Points on a hilly landscape, in no order, each with its height.
A ball rolls from a point to the lowest of its 5 nearest points, and stops where none of them is lower. Distance is the straight distance between rows; heights are no part of it.
q668: [134 102 132 114 110 129  78 107  95 112 179 111 128 145 136  71]  (h 487)
q870: [150 158 193 144 149 162 141  90 128 118  45 135  94  66  93 125]  (h 303)
q421: [101 112  84 152  91 114 155 164 130 114 186 148 172 157 156 122]  (h 126)
q582: [143 160 162 118 151 149 142 112 138 130  60 123 101  93 110 149]  (h 267)
q628: [ 95 106  65 154 108 100 175 191 143 120 168 150 180 163 149 155]  (h 145)
q81: [139 140 215 127 150 157 116  85 123 125  68 120  88  67  81 110]  (h 514)
q843: [143 150 116 114 149 137 142 131 151 153 104 126 121 134 132 161]  (h 271)
q614: [135 107 135 109 118 127  65 105  91 109 170 109 115 141 121  66]  (h 559)
q370: [138 144 133 104 149 150 124 127 145 150 117 127 126 139 117 145]  (h 237)
q102: [151 164 129 128 156 123 161 117 150 133  58 126 102 111 131 176]  (h 216)
q207: [133 131 121 106 144 147 117 132 144 149 127 128 126 147 128 137]  (h 211)
q299: [134 123 148 108 133 139  71 111 111 131 153 119 104 138 119  82]  (h 584)
q559: [ 85 100 104 150  60  93 121 125 104  84 216 130 181 121 147  94]  (h 119)
q27: [130 139 179 107 148 147  97 100 129 139  96 113  95  95  98 106]  (h 85)
q377: [ 73  95 105 147  47  75 111 119 103  79 219 124 181 101 142 104]  (h 29)
q130: [147 153 158  98 146 147 118 116 146 141  89 116 107 112 115 142]  (h 280)
q689: [104  91  52 157 127  88 186 192 147 141 153 152 172 168 144 184]  (h 157)
q530: [ 71 106  96 160  53  91 137 146 117  90 212 142 181 123 152 114]  (h 195)
q3: [139 121 173 101 144 143  78 111 114 144 134 107  92 121 111  81]  (h 678)
q32: [ 89 108  97 155  64 100 131 140 103  94 211 131 168 130 157 100]  (h 48)
q243: [154 165 170 134 148 149 145 107 134 124  45 120  94  86 111 151]  (h 269)
q694: [122 122  99 125 129 130 139 157 143 144 154 138 160 167 140 139]  (h 112)
q335: [137 132 173 105 146 143  87 106 123 145 116 112  91 117 108 105]  (h 460)
q309: [ 82 110  89 151  80 102 141 160 120 105 198 145 177 145 152 113]  (h 164)
q599: [113 109  90 137 115 116 143 163 137 136 170 143 161 169 149 138]  (h 127)
q876: [134 128 191 107 151 142  86  95 117 144 105 106  89  94  85  94]  (h 548)
q745: [120 106  46 142 141 103 181 172 145 154 130 142 171 171 149 193]  (h 163)
q880: [141 100 151 105 135 134  58 109  95 118 161 100  98 133 118  58]  (h 615)
q338: [140 151  85 120 158 117 167 135 153 151  89 127 126 152 143 192]  (h 492)
q660: [110  99 107 141  72 106  92 111  94  83 206 117 165 136 152  82]  (h 199)
q764: [155 160 174 147 143 150 161 103 129  99  34 135  90  78 107 148]  (h 273)
q750: [174 172 131 150 152 125 176 117 133 120  28 127  90 100 128 178]  (h 274)
q929: [169 162 166 168 150 147 180 109 120  94  23 144  87  85 108 155]  (h 286)
q400: [157 173 151 140 150 138 163 114 138 118  40 128  88  94 116 164]  (h 257)
q883: [123 113  72 134 133 110 163 168 144 143 146 149 164 175 148 164]  (h 129)
q873: [122 113 125 121 118 132  98 128 113 128 177 122 128 151 139  90]  (h 439)
q182: [150 147 186 125 151 155 125 102 133 137  75 124 100  85  96 133]  (h 310)
q219: [136 134 136 108 141 146 109 125 133 150 128 118 113 140 128 117]  (h 251)
q633: [118 123 125 114 125 140 103 127 120 146 159 118 127 145 131 102]  (h 281)
q657: [140 134  83 122 154 119 161 143 149 152 110 135 145 166 146 175]  (h 255)
q546: [131 135 152 108 141 147  95 117 132 149 125 117 112 129 120 108]  (h 349)
q386: [129 121  96 123 137 134 143 142 142 151 150 140 157 161 145 157]  (h 90)
q781: [139 123 216 113 149 148  81  83 120 134  91 108  79  76  77  90]  (h 688)
q570: [156 161 109 127 151 116 162 119 146 140  57 123 104 122 138 195]  (h 77)
q153: [104 110 115 133  97 120  97 127 106 110 190 135 151 153 155  88]  (h 220)
q787: [147 163 141 112 149 143 152 120 147 138  68 128 102 109 126 160]  (h 250)
q249: [110 112 103 137  97 125 123 147 117 122 195 143 161 152 149 102]  (h 35)
q508: [144 111 198 102 153 134  59  95 111 125 116 101  69  94  83  67]  (h 858)
q444: [129 128 113 114 137 139 115 134 135 139 151 132 141 154 144 117]  (h 159)
q116: [105 103  75 149 116 116 168 181 143 135 166 154 174 163 149 154]  (h 139)
q423: [102  96  62 159 111  87 189 194 145 137 160 158 181 158 149 173]  (h 150)

Where does a ball stop that starts at each point below?
q207: q386
q614: q386
q243: q570
q873: q386
q582: q570
q764: q570
q929: q570
